Each row is a point on a landscape with many valleys, with its height.
A ball rolls from a point to whichever of its 2 nearest points has the largest drop for the distance, and stops where none of them is lower. Distance is the straight distance between rows; heights are no part of it.
dutez (h 29.4): [ 22 -41 -35  27  -8 -20  -4 -16  -8  16 -11  25   8   7  43  -6   1 -25
  -3  24  16]
Girir (h 29.2): [-18   3 -40  18 -40  19 -23 -21  -4   6  33  -8  12   2  29 -14  18  28
 -53   3 -17]
sizo (h 59.6): [ 41  28 -41   2 -17 -24 -21 -27 -17  32  34  18   8  27  39   3   5  29
  23  17  25]
dizi (h 23.3): [ 12 -55 -15  19   8  -8 -18   6  31  11   3  -1   9   4  16  -7 -19   0
 -27  37  -3]
Foza (h 63.1): [  8  27 -26  25 -26  -3 -48  24  12  -5   9 -11   7  -5  19  35  -5  19
 -77   0  48]
rada (h 35.9): [  9   8  -7  14  32   6  -8  37 -24 -22 -14  -6 -18 -25  17  -8   0 -39
 -14  21   9]
buno (h 30.0): [-34 -10 -11  -5 -10  33 -54  -2  -4 -30 -30 -27  18 -39   5 -42   3  20
 -19 -14  30]
Tivam (h 8.3): [-28 -51  60 -58   6  27  17   3   6  -9 -55 -15   1 -12 -15  -6 -22   7
  -3 -30 -22]
nov (h 37.0): [ 11  -5  28 -29  13  32  -6  -1 -19 -38 -59  -2   0  17   4 -21  -6 -31
  15   4 -41]
pugez (h 31.0): [ 41 -33  28 -33 -16   1  26 -26  26 -13   6  -3  18  22   5 -38  -1   1
  37 -19   4]
Dun (h 77.9): [ 32   4 -13   1 -22  20  -5  15   2  19  15 -18 -32  29  18   0 -25  -1
 -18 -17  23]
gedo (h 9.4): [ -3 -49  38 -27  12  10  29  46   7  18 -33  -7  -4  -7  26 -13  12  12
  47 -37  27]
govo (h 32.8): [-12  -4 -31 -26  -2  28  -7 -36  16  -7  -3  -7  -7 -29  -3 -30 -24  -5
   3  -5 -63]
masin (h 25.9): [-19  -2 -14  22  42  -9  13  11  24 -19  -8 -16  13 -25 -28  12 -38  16
  -6  -5   3]
dese (h 45.3): [ 22  43 -40  -6   3 -35  -4   7  -9  19  16  15  -5  10  28  43   5 -19
 -68  14 -14]
bep (h 34.2): [ 41  20  26 -16  18  15  13  -4 -18 -20 -27   5 -24  30  26 -11 -10   2
  32  -7 -19]
ril (h 19.7): [-16  59   0  36 -33  27 -40 -11  22  11   5  10 -10 -14  -1  21 -30  10
 -27   4  14]
zopu (h 40.5): [ 31 -20  37 -33  13   6  47  -5   6 -52 -34   4  23 -39 -30 -11 -33  12
  28  -3   1]
kem (h 73.8): [ 32   3 -21   1 -14  18 -25  30   9  21  -9  20 -44  37 -16  28   7   7
 -20  17  21]
mal (h 20.8): [-41  47  13  -7  -3   0  -7  14 -18   3  16   5 -25 -47  -1 -17  -4  30
   1 -20  15]
zokuv (h 34.0): [ 19 -42  -7   9 -18 -26  45 -24 -10   1 -33  29  -5   0  13 -10 -20 -22
   1  -2   4]
Vil (h 62.0): [  9  14  34   1  -1 -13  13 -10  -8  -3  42 -11  12  45 -30 -35  43   2
  39  13  -3]
sog (h 39.2): [ 11  32 -17   9  25  -2 -44  27   2 -39  22  -4 -36  -9  15   5  23 -24
 -27   6 -24]
mir (h 35.8): [-63 -30   6 -39  55  47 -16  -4   2   3  -4 -66  -5 -44 -73   1   2   1
 -20 -35   2]
Dum (h 38.3): [ 21 -50  39 -43  -4   1  42 -21  59 -22  19  -4   5  -7 -44 -16   2  18
  25 -25 -19]
posi (h 39.3): [-57  11   8 -37  30  53 -41  -3  -1   4  -1 -32 -25 -45 -41   0 -10  14
 -58 -12  31]
siz (h 6.6): [ 19  46 -15  60 -20   0  12 -29 -13 -19  26  -3   4  42  -5 -12  -6  -5
   5   3  34]
mafe (h 29.3): [ 20  71 -10  23 -51 -18 -45 -13   3   6  17  19   9 -14  66  75  39  15
 -59  31  12]
sono (h 18.3): [-28 -21  41 -21  14 -14  50  14  19 -52 -19 -29  16  -8 -46  -4  -4  12
   3 -67   9]
zakas (h 40.0): [ -5  22 -37  21   2 -42  -3  -8  10  44  32  -8  25   6  14  15 -20 -18
 -38   1 -12]
reni (h 28.9): [-13  30 -18  -4  16  36 -14 -10   8  -3  -4   0 -17 -19  28  -1 -39   2
 -30   0 -43]
kivup (h 28.8): [ -2 -43 -13  32  20 -18  25   5  19   4  -9 -21  13 -20   9  13 -32  -1
  43 -14  -2]
Defaz (h 33.4): [-39 -42  11 -19  20  29 -18  25  -7  -6 -13 -56 -29 -29 -35   2 -12 -26
 -19 -41   4]
bigaz (h 51.9): [-16 -25  28   9 -21 -11   3 -31  27   3  25   6   8  21 -24 -18  -9 -21
 -17  19 -35]
zos (h 24.4): [-28  -6  42 -11  16  -8  72   9  -3 -33 -27   0   7 -29   6   5  12   2
  26 -41 -26]
Sib (h 31.1): [ -6 -46  -5   6   7   6   0  26   5   6 -22 -35 -21 -20  10   7 -31 -32
  10 -37  -4]
vodil (h 39.9): [-14 -17   1  23   6 -14  22 -21 -35  21 -15  36   2  53  33   9  43  12
  77   1   3]
kulaz (h 43.8): [  7  38 -14  41  -9 -20  -4 -25  -1  48  27  27  21  13  25  34 -28 -13
 -16  35  12]
rim (h 25.2): [-25  48   8  24 -13  28 -33   0 -20  17  15 -16 -12 -30  42  17 -40 -10
 -47   3 -18]
poze (h 43.0): [  9  56 -40  33  -5 -21 -42 -18 -23  47   6  15  12  42  44  59  11 -25
  -4  27  11]
diti (h 24.9): [ 55 -36  -4 -29   1 -16  39 -24  -6 -21   2  18  11  24  -9  -4  31 -24
  41   1 -24]
Ruvi (h 8.6): [ 37 -79  51 -24  -2  15  60   0  -2  -4 -35  -4  36 -26  24  29 -25   6
  38 -27 -20]
piz (h 12.4): [ -6  78  -7 -21 -22  17 -32  17 -40   6  21 -12  13 -22   3 -15   6  15
 -23  -9  32]
kar (h 13.0): [ 17  11  -2  45 -16   6  39 -14 -18 -26   1 -19  -4  34 -44  -3 -18 -19
  21 -13 -15]
Rubor (h 50.8): [ -4  14 -43  13  -1 -24 -39  22  23  24  12  16 -20 -25  26  11  21  14
   0  -2  21]
dazim (h 9.9): [-26 -76  24  21   2  17  -1   9   3   5  15 -21   9  -5   4  -9  16   2
  23   4 -43]
gedus (h 72.2): [ 27  19 -23  20   0 -46  -3 -27 -14  -2  26  34 -15  56  39  29  43 -22
 -13  27  43]
Novim (h 59.0): [ 13 -10  32  -2  -3 -27   1  15 -19  12  23   6 -10  20  -5  -8   8  -5
  28  13  10]
Vebu (h 43.3): [ 13  -5  -2 -15 -19   5   0 -24  20   6  28  19  -3   1 -38 -26   1  30
  -9  34 -14]
godo (h 16.7): [-55 -53  14  -4  -2  -7  16   8 -18  36  13 -26  -7 -18  23 -10  -5  -5
 -26 -22 -36]
Kirum (h 46.8): [ 15  14 -36  -1   6  -6 -18   1 -28  32  21  24 -21  14  21  13  38 -30
  18  36 -24]
Ladav (h 37.4): [-43 -24  -5 -21   6  47 -36 -26  29   3   8 -10 -19 -61 -13 -36  -8   3
   0   6 -20]
bip (h 20.4): [  3  57 -10 -15 -10  17 -10   3 -23  33 -13  15   7  12 -20 -10 -28 -10
  -5   9  18]
Tugi (h 56.4): [  1   5  -7 -12  -2  14  27  30 -16  -3 -45  -1 -11  31 -20  -2 -23  11
 -44   3  -9]
Mutal (h 35.2): [-22  -9  18 -32   7 -33 -11   4 -10 -12   1   1 -16 -40 -50   5 -18 -15
 -11  -4 -42]
Gepen (h 17.3): [ -3 -17  -2   5   2  17  19  39 -16  -3 -11 -12   5 -18   5 -25  19  18
  36 -23  37]
gamot (h 56.6): [-26  23 -22   9  -7 -27 -34  19  47  29  23  -8   0 -20   8  16  10  14
 -43  -9  58]
moded (h 46.3): [  7  17 -45   9 -13 -28 -53  12  20  59  -1   5   9  23  39  32  13 -25
  12  -4  24]
Bifin (h 19.8): [  1  24 -49  28  11  13  22   3   3 -40 -17  24  -6  -1 -16  -4  24  17
   3  10   7]
pomo (h 16.2): [-30 -70  23  20  16  23  -9   3  17 -14  -6 -30  13  -5  -1 -12  -7 -10
 -39  24 -20]
bavu (h 26.8): [-24  -3  19 -13  21   4  16  11 -12 -45  24 -26 -26 -60  -8 -22   1  38
   7 -39  10]
rimim (h 38.0): [ 32  70 -27  11 -30 -12 -33  -1   5  45  18  14  14  19  71  69  20  -3
 -37  17  41]
Posez (h 41.2): [  6  30 -43  15 -29  21   9 -19 -14   9  31   5  -1 -24  32 -27  -1  31
 -19   0  23]
mep (h 50.6): [ 28  31 -31 -16   7 -27  24  15 -18   2 -10  18   2  34  -9   7 -12 -26
 -58  17   1]
dabi (h 16.1): [ 17   0  16  15   7   9  35   0 -54 -18 -19  -8  16  11 -41   2  -4 -28
  45   6 -25]
Gof (h 3.0): [  8 -59  69 -36   1  23  24  14  14  -6 -55  -3  21 -10  24   0  -8 -15
  45 -30  -1]
dulo (h 9.2): [  4   2 -18   4   0  -9  55  -2  -1 -29 -28  27  14   4 -47   3  24  21
  23  -3  -3]
sapi (h 43.4): [ 21  22   1  18  -1   8 -23   2 -13 -14  17  15 -47  36  18   6  41 -52
   5  21 -13]
pov (h 36.2): [-44 -17 -24 -15 -20  34 -59 -14  -5 -14  -7 -45   0 -37 -47 -30  -6  21
 -50 -32  41]
keson (h 50.3): [  5  11 -31  -8   2  13 -38  20 -21  52  39   1  18   3  15   6  19  13
  -8  42 -13]
viv (h 56.0): [-18 -10  46  10 -20 -24   5  10 -17   3  42  -7  -3  -3 -22 -23   3 -33
 -26  18  -3]
zume (h 28.1): [-20 -18  42  15  16  26  26  25 -17 -36 -64   4  35   1 -14 -14  19  -4
  39   8   8]
lepe (h 82.0): [ 34  76   4   5 -34 -20 -21 -23  26  12  21  28  -5  47  -5  37  -8   3
 -34  19  32]
ser (h 13.5): [-23  43  10  54 -26   7  -8 -11  12  19  33 -10 -14   6 -18  -4 -16 -19
   2  -2  13]
dape (h 33.9): [  5 -13 -33  33   6 -16  39  -6   8  28  32  -1   7  14  17  12 -13  24
   7  -4  -2]
surar (h 77.3): [ 36  50  -4  20 -30 -26 -14 -47 -10  -1  32  26 -12  65  39  25   3   4
 -36  25   7]
beg (h 31.4): [-10 -14 -10 -31  -2 -15  -3   3   6  23 -21  30   0 -23 -63  10   0  -5
  22  11 -33]
Zez (h 11.0): [  8  40 -42  23 -55  -2 -42 -25  10   8  31  26   1  -8  33  22  17  11
 -48  21 -17]
Laz (h 28.0): [-24 -13   7   3  47 -10  15  -1  45  -5  11   7  24  -2  14 -17  25  32
  32  22 -28]
fuvu (h 21.9): [-31 -45   5  10  44  30   5  -7  43 -33   4 -38  -1 -38 -19  -4 -25  16
 -21  -7   2]
pese (h 36.6): [-27   9  16  -9   6   9 -47  -7  38  18  19  -9   2 -24  21 -34   4  -2
  19  -1   9]
Ferer (h 37.8): [ 28 -55  32  17  -3 -23  56  -8  -1 -35 -38  26  18 -26 -23  15 -12  -9
  38   6   1]
dofe (h 35.3): [ -7 -11  -7   3  14 -15  28  20  -8  20 -25  19 -19  36  45   2  48 -25
  65 -23  22]
notap (h 31.3): [ -9   6 -15  -9   2  21 -10  13  18 -27   7  11 -12 -16 -33 -28  27  16
  -5  13  -4]
baper (h 65.3): [ 33 -10   7  17 -11 -20  15 -41 -28  -6  47   0   7  83  -8 -12  24   3
  30  15 -14]
Soked (h 38.2): [ 36  18   1 -38  14 -46 -18   6  -1   1   6   1   4 -24 -34   7 -46   0
  -6   8 -10]
veba (h 26.0): [ -7  26  -5 -25 -21 -13   9 -18 -23  41 -29  32   9  32 -37  -9   6 -20
  31  -3 -19]
ludu (h 19.3): [-29 -44  39 -31  27  29   8   6  31 -15  13 -22  21 -12  -5 -38  29  35
  28  -7 -21]
bipez (h 60.9): [  2 -17  33 -12   6   3  31  31  -6   4 -29   3 -23  37 -25   9  19   8
  -2   0  -9]
Kade (h 40.1): [ 23  -1  30 -26  24 -41  17  -3 -22 -20 -11   4  22 -20 -16 -11 -46   9
  27   9  -7]
ved (h 33.6): [ -6 -13 -10  32  11   4 -36  36  -9  -2   4 -22 -21 -44  15  11 -34 -21
 -22   3  25]
Dif (h 33.2): [-28  20  37 -12  33   3  -7 -14  56  -5   7  -5  14 -11 -13 -20 -17  -4
  39   8  -2]
mik (h 29.5): [ -6   8  18 -18  19 -16  47  15  -8 -13 -25  13 -12  18  32   2  22   5
  46 -45 -27]
lef (h 19.2): [ 49 -13 -20 -12  15 -28  48  -3 -39 -27  -2  31 -13  18 -18  19  11  13
  38  18 -23]
bik (h 23.9): [-48 -20  -7  11  12  21  -1  23 -15 -30 -48 -13  30 -33 -17 -33   6  22
  28 -12  10]
Boz (h 55.0): [ 16  36 -13 -24 -11 -10 -36  -6  -7  33  22   3  35  12  23 -28   0  43
   1  29   2]
farap (h 68.8): [ 21  14 -26  34 -35  11 -53  25   3  -8 -25  12 -32  28  14  34  -5  23
 -47   4  17]
lizet (h 13.1): [-24 -47  71 -59   4  -3  29  10  21 -20 -49  -9  37 -16 -62  17   7  -6
  20 -54   3]
zomun (h 68.4): [ 46   7 -20  12  12 -13  36 -40 -16   6  24  12 -14  66   8   3  23 -35
  29  19  31]

For each start below, name the point where the ball stops.
mir => dazim
farap => Zez
Ladav => siz
vodil => Gof
Boz => dazim
zopu => dazim
Kade => piz
surar => dulo
dofe => Gof
bep => Gof
